Points, in no order, along strands that fork and pass close to each other.
Points whose rows are less than 81.4 apart are linked; no others are. Some points are linked to none.
k811: [ 17  34  35 -31 -32  -1   5 -11  60 -16  -3   3  36 -42 -11 -10 -60  34
  39  37  31 -36  22 -20  26]
k403: [ 10   0  -9 -32 -15  49   7  31 -10 -41  13 -19 -11  -3 -24 -41 -17  -5
   8  42  -8  -1  17  -3 -28]
k614: [-24  10   2  31  39 -40 -19   0 -24  36  22   6 -17  30  34  48  60  -2
  -6 -34 -21  38  -3  -9  20]
k426: [-14   2  -9 -14  -4 -37  27   2  -4  40  13  28  22  10 -34 -17  23 -33
  -8 -14   9  -7  28  20  41]
k237: [ -1 -14  19  36  27  32 -36 -51   5 -11 -15 -27  17  -3  41 -18 -25  -5
  39  18 -23   8 -10 -26   3]
k897: [  4 -25  21  31  -9  62 -25   2  12 -17 -37 -16  16 -25  40  -2 -13  18
  15  20 -27  25  -3 -19 -32]
k819: [  3   6  38  23  16   4 -32 -52  27 -11 -17 -13  22 -14  33 -13 -35  10
  45  26  -9  -5   2 -30  13]
k913: [ 42  -7  45  51   2 -28  -2 -31  39 -11 -51  24  14 -11  33   9 -23  36
 -36  -9  16   4 -14  15 -22]
k546: [  3  -8 -25 -10 -15  -4  20  33 -18   6   2  20 -29 -11 -31   4   4   4
 -41  -6  21  -5  -7  16 -36]
k524: [ 17   4  48  15 -22  30 -22 -15  50 -13 -38  -1  26 -45  38   4 -35  42
  27  38 -12   3  14 -32  -5]
k796: [  7 -22 -23  38  19   2 -11 -38 -37  22  10   4 -46  20  22  24  18   3
 -40 -25 -32  -1 -25 -10   9]
k396: [ 17 -26 -11  28  20  12 -10 -30 -12 -16 -23 -15 -21  -4   5  -6 -17  -3
 -13  -2  -2  -7 -35   9 -43]
k43: [  2  33  31 -43 -43  -5  12  15  60   3  -2  15  52 -39 -24 -18 -38  23
  29  38  26 -16  47 -11  30]
k320: [-37   1 -53 -14 -21 -29  22  56 -19  51  29  36 -12  12  -4  68  69 -25
  -6 -55   8  19   6  12  16]
k169: [-25   1   6 -37 -13  35   4  43 -10 -20  15 -17  -1  -2  -9 -29  -8  -7
  20  30  -1  15  18 -13 -14]
k131: [-36   2 -22 -10  23  21  -4  37 -42  19  45 -25 -34  44  35  52  47 -17
  -7 -29 -21  35 -34  -8  20]
k630: [-25  15   5 -54 -37   3  15  30  34   0   4   6  37 -33 -35 -32 -31   0
  30  32  30  -3  42  -3   5]
k369: [ 23  -6  34  22  -8 -25   5   4  28  -8 -40  21   2 -23  11   5 -22  35
 -36  -1  32   5  -9  16 -41]
k603: [-40  29  43 -16   5 -61 -21  -7  41  15 -22   9  43 -19  -6  10  20  12
  40   3   0  20  41 -12  23]
k238: [ 55 -28 -16  33  -2  78 -13 -30  -9 -41 -25 -17   8  -2   9 -29 -17 -10
   0  20 -41 -15 -14   3 -19]
k147: [ 17 -24 -35  15  -1  22   1 -18 -39   5   6  -1 -56  12   2  17  11   6
 -45 -11 -32 -10 -27  -1 -10]
k287: [ 35  15  25  14  18 -23   9 -42   8   1   3   5  15  12 -10 -35 -29  -4
  -6   4  20 -42  -3   0  31]
k576: [ -8  16  26 -12   7 -69  10 -24  41  10 -20   8  37 -14 -23 -11 -32   3
  15 -14  52 -19   3  20   6]
k88: [-17  -5 -42   0 -13 -15  10  35 -33  30  16  26 -50   4   4  56  41   5
 -37 -39   3   9 -18  -2 -11]
k925: [-27   5 -17 -10  12 -46  17  -4 -18  44  20  25   6  18 -19   3  38 -36
   0 -27   1   2  17  11  37]
k667: [ 44   7  15  16  -7 -23  22 -11   2  17  -2  34  -7   9 -14 -11  -1  16
 -60  -7   7 -27   9   7  24]
k868: [ 56 -10  38  60   5  -6  -8 -57  44 -20 -48  13  27  -6  37  -4 -41  30
 -23  -9  10 -13 -22  14  -7]
k764: [ 51  -6  28  41   1  48 -12 -36   8 -21 -13   4  19  -2  30 -32 -19   5
   4  30 -21 -22   1 -21  19]
k461: [-19  -5   5  40  31 -23 -18   6 -20  22   3   4 -26  16  42  49  45   6
 -13 -32 -12  40 -18  -5 -12]
k783: [-21  18  21  14  34 -79 -12 -27   9  26  -1  15  23  10  -4   4  28  -8
  12 -20   6  12  22   2  27]
k581: [-30   3 -55 -12 -22 -23  16  50 -29  41  26  33 -35  11   3  72  56  -6
 -24 -53   8  12  -9   0   2]
k350: [-49   4   5 -33  -2 -39   6  16  20  13 -13  -2  22 -28 -20  -6 -15  -6
  38   2  39   8   9   2 -16]
k528: [ -7  -2 -53 -44 -20  18  26  21 -50   2  42   5 -43  29 -42 -16  16 -32
 -27  -5 -24 -11   6   8  24]
k357: [ 49  36  60  21  -4 -28   1 -37  53 -15 -13  12  45  -3  11 -17 -33  34
   7  10  23 -42  11  -3  43]
k358: [ 49 -22 -34  -7 -15  77  -1  18 -20 -59   1 -32 -22   3 -17 -26  -2  -1
  -8  37 -44   0  -1  16 -49]
k420: [-23  11  21  -9  15 -55  -5 -20  25   7 -20  -1  17 -20 -10  -9 -30   2
  25  -2  42  -7  -3   0 -13]
k407: [ -3 -10  34  13 -14  50 -25  -2  26 -15 -27 -17  16 -33  40  -2 -26  25
  33  34 -21  16   9 -32 -14]
k210: [-26 -11 -23   0  26  -5  -5   3 -35  -5   9 -22 -34   9  -1   6   7 -20
   8 -12   9   9 -34   2 -32]
k344: [ -2  -2 -14 -27 -30 -24  39  28  21  28   2  36  36 -12 -52 -20  -2 -11
 -24  -4  44 -13  28  41   4]
k21: [ 21 -10 -11  -6 -15  10  13  36   0 -20 -12   7 -21 -21 -27  -8 -13  20
 -36  13  25  -6  -8  21 -60]
k862: [-17  29  56   2  13 -59 -34 -32  46   5 -24   3  35 -18  12   8   1  24
  36  11  -6  10  33 -23  24]
k247: [-14  -1 -29 -41 -16  13  29  26 -30   7  33   9  -8  20 -44 -37   7 -41
  -7   3  -3  -6  22  13  22]
k219: [-14  -6 -10  19   9 -19   3  19 -28  25   4  19 -36   5  16  36  33   6
 -28 -29   0  18 -17  -2 -16]
k995: [-10 -36 -11  28  16  70 -24  10 -18 -18 -22 -45   0   3  38  14   7  -4
   7  -6 -37  40 -31  -1 -39]
k252: [-48   0 -41 -41   2  15  19  61 -40   2  41 -19 -27  26 -11  21  33 -40
   9 -23   5  24 -15  10  -4]
k677: [ 17  23  38  -8 -14 -23  17   6  23  19   0  29  42   1 -22 -31   3   3
  -6  12  14 -17  44   3  40]
k65: [ -7  -5 -50 -39 -16  35  19  31 -55  -9  42 -11 -54  29 -25   1  24 -18
 -29  -5 -34   0  -4   4  10]
k474: [-39  -1 -68 -31   0   0  12  33 -50  15  43  -8 -51  29  -7  48  36 -30
  -5 -41  -2   5 -30   1   3]
k709: [ 35  19  58  16 -24  13 -16 -19  61 -18 -30  13  37 -40  33   3 -36  49
  22  36   0 -15  16 -23  17]
k654: [ 53  -8  12  23 -27  77 -16 -21  42 -47 -33  -2  36 -41  26 -16 -45  29
  22  41  -7 -22  -5 -17  -7]
k602: [-15  -7 -35  17  20 -17 -10 -27 -45  31  35   3 -51  32  18  36  33  -3
 -29 -33 -27   4 -19 -15  30]
k105: [  2 -30   3  24   0  62 -14  14 -11 -22 -24 -27  -7  -9  27   0   0   7
  -1  11 -30  22 -15  -5 -43]
k502: [-35  11 -13   2  13 -62   4  10  -3  45  13  31  18  20  -9  32  71 -30
   9 -41  -5  23  27  14  35]
k92: [ 37 -28 -43   6  -2  47  -1 -17 -40 -24  -4 -23 -46  12 -12  -4   4  -5
 -30   5 -44 -14 -26  10 -28]
k832: [-27   7 -34  16  27 -50  -9 -13 -33  45  36  16 -33  31  17  54  52 -11
 -13 -49 -12  16  -7  -9  35]
k944: [-23  -9 -29  13  27  19 -13   5 -46  21  37 -21 -45  40  38  46  40  -7
 -19 -31 -34  27 -36 -14  20]
k706: [  3  23  32 -19 -14 -61  21  -9  51  12 -19  15  56 -14 -32 -14 -28  11
   8 -11  51 -25  19  27  20]
k761: [-11  -3 -13  -4  19 -21   5  -8 -27   6   8  -3 -22  10 -16 -12  -1 -20
  -4  -8  13  -9 -15   2  -9]
k199: [ 47 -24  -6  27 -12  82 -23 -35  20 -51 -39 -18  33 -25  20 -25 -38   3
  29  28 -22 -16 -13 -11 -13]
k242: [ -2 -10 -53 -14 -27 -15  23  36 -26  20  10  35 -44  -8 -28  35  21   8
 -53 -26  15  -9 -11  14 -22]
k864: [-25 -15  -5  18  39  11 -22 -23 -26  -5   6 -36 -18  15  20  -6  -4 -20
  25  -2 -12  15 -29 -10 -17]
k962: [ 55  39  67  16 -25  -8   0 -22  67 -23 -18  18  50 -19  17  -5 -34  53
   8  23  20 -36  21  -7  40]
k291: [ 12   4  15 -13  -6  13  -3 -10  20 -28 -14 -13   8 -23 -11 -27 -48  12
  20  33  23 -24  -5  -7 -22]
k201: [-47   9   9 -49 -25 -10  10  32  27   9  -5  -1  30 -33 -24 -15 -20  -2
  37  20  27  11  31  -6  -8]
k329: [ 17  -6 -23 -34 -17  60   5  43 -22 -55  22 -30 -24   5 -25 -33  -5  -4
  -3  39 -28   8  12   9 -41]
k181: [-48   4  -2 -43  -7  25  10  53 -18  -5  23 -20  -1   6 -10 -20   8 -22
  25  13   1  28  16  -7  -5]
k80: [ 49 -29 -34   9  -4  69  -6  -6 -20 -49 -18 -33 -18   0  -9 -20  -8  -6
  -4  22 -43  -9 -17  18 -48]
k705: [ 19  12   6 -26 -27  -7  28  28  22   2   2  20  26 -16 -44 -33 -27   9
 -22  15  44 -23  21  23  -6]
k526: [  4  21  29 -24 -16   3  -5 -18  40 -19 -10  -9  22 -33  -4 -21 -58  17
  40  35  24 -29   8 -22   7]
k355: [ 37  18  11 -18 -28   6  21  16  32 -19   0   8  26 -19 -42 -38 -46  23
 -18  23  49 -39  12  20 -13]
k370: [ 24   1  31  56  41 -51 -23 -60  10  12 -10  13   8  15  27   0   2   7
 -14 -11  -9   4   2  -5  22]
k36: [-11 -22   9  43  38  23 -35 -41  -9  -2 -12 -29   5   9  43  -3  -9  -8
  23   1 -25  24 -20 -14 -10]
k460: [-33  -7 -53  -5  25  -9  -3  10 -46   7  28 -19 -52  23   3  39  24 -30
   3 -36   6   9 -44   1 -18]
k404: [ 41  14  40  30  17 -21  -3 -48  22  -8  -7   7  22   7  12 -26 -28  11
   2   9  11 -34   1  -6  32]
k717: [ 30 -10  13   7 -13   0  10  10  23 -19 -29   8  -5 -23 -11 -11 -34  29
 -33  11  35 -12 -15  18 -51]
k164: [ -1   6   5 -21 -22 -48  36   4  43  32 -11  33  58  -9 -46 -18  -3 -11
  -5 -13  43 -20  30  46  26]
k560: [ -6 -12 -62 -40  -9  45   7  26 -58 -24  40 -34 -69  35 -10  29  29  -9
 -25 -10 -48   8 -29   8  -7]
k70: [ -9   9  23  40  51 -59 -27 -44  -3  21   5   8   6  21  18   6  22  -2
   6 -15 -12  17  11 -10  23]
k698: [-16 -14 -48 -30   8  54  -2  28 -56 -23  40 -50 -58  45  11  33  30 -18
 -12 -15 -45  22 -42   6  -5]
k427: [-38   2 -40  -9 -14 -41  20  40  -7  55  20  40  11  13  -9  56  79 -35
   3 -50  -1  22  23  24  29]
k296: [-46  21  25  -9  13 -58 -11   2  15  25  -7   8  36  -2  -4   3  32 -10
  36 -11   4  22  33  -2  22]
k891: [-58   3 -22 -43   4   8  15  51 -30   2  30 -21  -6  19 -13  -2  21 -41
  28  -9  10  28  -1   4  -2]
k718: [-28  14  43  20  25 -22 -27   8   1  16  -3  -3  12   9  33  15  42  13
  18  -1 -22  40  21 -19  12]
k185: [ 21  -2  -3 -18  -8  35  -2   5   4 -41  -7 -22  -6 -14 -20 -37 -33   5
  13  39   8 -21  -1  -1 -35]
k163: [ 15   0   0   1  16 -16  11 -25 -16   3   6   2 -11  12 -21 -29 -16 -17
 -11   2  13 -30  -8   2   9]
k39: [ -9  18  52  11  11 -25 -31 -40  40   0 -22  -7  26 -22  28  -1 -22  22
  42  23  -7   2  17 -31  16]
k295: [-19  -9   2  -3  10  47  -1  32 -35  -6  22 -29 -25  26  22   3  22 -10
  -5   4 -31  29 -12 -10  -5]
k456: [ 67 -22  11  54   3  19  -2 -50  15 -21 -35   8   7  -1  17 -12 -34  13
 -36  -5   0 -27 -29  13  -9]
k468: [-16   1 -14 -33 -10 -12  28   8 -10  20  20  16  16  13 -42 -38   1 -41
   4   2  15 -15  23  14  30]

A fork is a point with three links. Follow the links from the first point to the second and name the forks in between, in order.
k944; k925 => k602, k88
k242; k528 => k88
k427; k92 => k88, k602
k169; k461 => k403, k80, k602
k181; k80 => k403
k147; k131 => k602

A fork is a point with three links, a tip a point with one. Leave the first point through the second and follow the links. Name the first fork or tip that comes.
k43; k630 => k355
k819; k39 => k370
k296; k603 => k210
k252; k891 => k403
k925; k426 => k698
k456; k868 => k88
k717; k369 => k456
k962; k709 => k995
k219; k461 => k602

Follow the links from the first point to the second, and from the first to the third. Name the last point that the two ways share.
k862; k252; k163 => k210
k891; k43; k944 => k403
k169; k131; k654 => k80
k524; k237; k252 => k210
k358; k350; k460 => k403
